A landscape with many peaks, sampled at points; each row gives a point and its height.
A climber steps from a point to the highest of its 6 nearest points, and stops where none of them is higher. Distance is the straight distance between rows; heights are no part of it.
J_745 h=676: [131 179 146 152 124 145 156 140 161 131   4 114  94 126]
J_571 h=673: [127  88 113 142 130  95  87 122 113 162 161 106 113 131]
J_797 h=76: [138 140 108 162 100 121 129 137 130 144  48 100  70 123]
J_306 h=656: [135 100 133 136 131 114  93 120 100 106 180 126 155 117]
J_488 h=339: [134  87 107 151 111 112  96 137 106 132 155 106 125 119]
J_594 h=373: [144  92 119 151 115 121  89 140  99  91 175 119 153 101]
J_740 h=257: [115 129 124 114 133 115 145 118 135 177 110 121  88 155]
J_568 h=74: [141 113  90 164  90 121 117 147 121 140  85  96  83 117]
J_496 h=589: [125 184 136 128 139 160 171 151 168 128  26 131 117 123]
J_39 h=366: [121 143 123 111 127 146 161 137 142 123 124 139 134 126]
J_869 h=326: [109 134 148  91 152 132 141 109 142 153 160 153 146 154]
J_880 h=271: [144 132 106 142  99 155 153 155 131  89 106 125 138  99]
J_608 h=482: [130  98 118 140 127 108  93 121 108 139 171 116 136 127]
J_16 h=145: [139 114 123 137 108 143 125 145 109  80 156 134 155 106]
J_415 h=375: [122 161 134 116 136 133 164 131 159 158  58 132  94 142]
J_431 h=61: [144 148 112 170  96 134 133 140 139 125  35 100  79 112]
J_829 h=335: [133 158 126 143 117 143 161 135 148 133  49 117  96 127]
J_721 h=419: [132  92 136 144 147  96  70 112  98 139 193 118 143 126]
J_668 h=410: [153 119 170 146 167  86  48  92  93  84 206 136 168 102]
J_3 h=231: [138 141 106 146  99 150 160 149 137 105  75 118 119 109]
J_737 h=439: [139 105 153 139 153  95  68 103  99 110 202 132 165 120]
J_467 h=381: [119 124 143 103 141 132 126 112 128 123 171 148 159 134]
J_687 h=445: [121 106 140 126 142 102  98 101 110 147 185 129 143 145]
J_107 h=581: [133 101 116 138 115 125 113 130 103 118 155 122 141 118]
J_301 h=223: [122 136 152 103 136 142 118 116 123  96 180 158 171 127]
J_37 h=336: [114 138 134 100 139 141 154 122 139 144 143 148 139 145]
J_176 h=302: [122 146 129 101 133 164 158 142 143  97 139 153 167 119]
J_21 h=580: [144 104 102 151  97 141 117 157 103  82 142 115 142  97]
J_785 h=371: [120  92 117 135 131  92  99 115 116 182 152 106 100 149]
J_154 h=457: [145  97 144 152 144 103  63 120  88  84 193 123 163 101]
J_351 h=337: [111 106 122 118 139  98 117 111 128 181 145 109 103 158]
J_240 h=127: [127 122 133 119 125 146 136 133 121  93 160 147 164 115]
J_238 h=408: [118 131 159  98 155 121 118  99 124 129 188 155 162 145]
J_754 h=299: [115 147 133 107 137 125 162 127 156 169  84 127  84 156]
J_944 h=412: [116 114 132 112 136 120 128 115 123 145 159 132 132 145]
J_403 h=426: [143 111 154 134 143 111  77 110 100  82 198 140 171 110]
J_426 h=215: [132 101  92 149 105 110 105 139 120 155 120 100  92 126]
J_982 h=488: [129 118 152 123 146 116 101 102 111 113 192 143 164 133]
J_720 h=190: [128 117 113 133 114 139 137 133 125 121 141 127 135 125]
J_963 h=8: [144 103  93 160  94 135 119 155 113 101 119 108 120 105]
J_915 h=67: [134 141 115 148 111 120 142 131 137 154  57 105  72 136]
J_192 h=400: [136 169 133 162 114 137 145 133 147 132  13 107  75 129]
J_865 h=222: [123 134 120 120 126 129 154 126 141 152 102 130 100 145]
J_803 h=259: [120 110 110 129 122 107 126 124 125 167 122 111  92 148]
J_87 h=287: [114 146 157  93 151 139 123 105 132 110 183 165 174 141]
J_538 h=518: [125 174 139 119 137 144 171 137 162 146  50 133 103 135]
J_332 h=239: [108 150 148  79 154 148 153 124 145 133 153 164 161 149]
J_5 h=517: [134 161 116 123 118 165 174 156 153 103  82 134 143 106]
J_203 h=151: [121 141 143 100 136 154 141 127 131  93 166 156 173 125]
J_732 h=258: [106 144 138  94 145 122 159 118 153 174 112 141 104 161]
J_244 h=444: [121 165 127 100 141 163 174 150 156 117 103 153 146 122]
J_691 h=586: [128 122 108 135 110 126 141 135 128 140 108 115 106 128]
J_626 h=390: [115 157 136  98 147 142 174 138 162 152  87 139 113 146]

Where does a climber stop that starts at each point below?
J_626: J_745
J_301: J_306
J_754: J_745
J_87: J_306
J_431: J_745
J_415: J_745
J_238: J_306
J_21: J_306
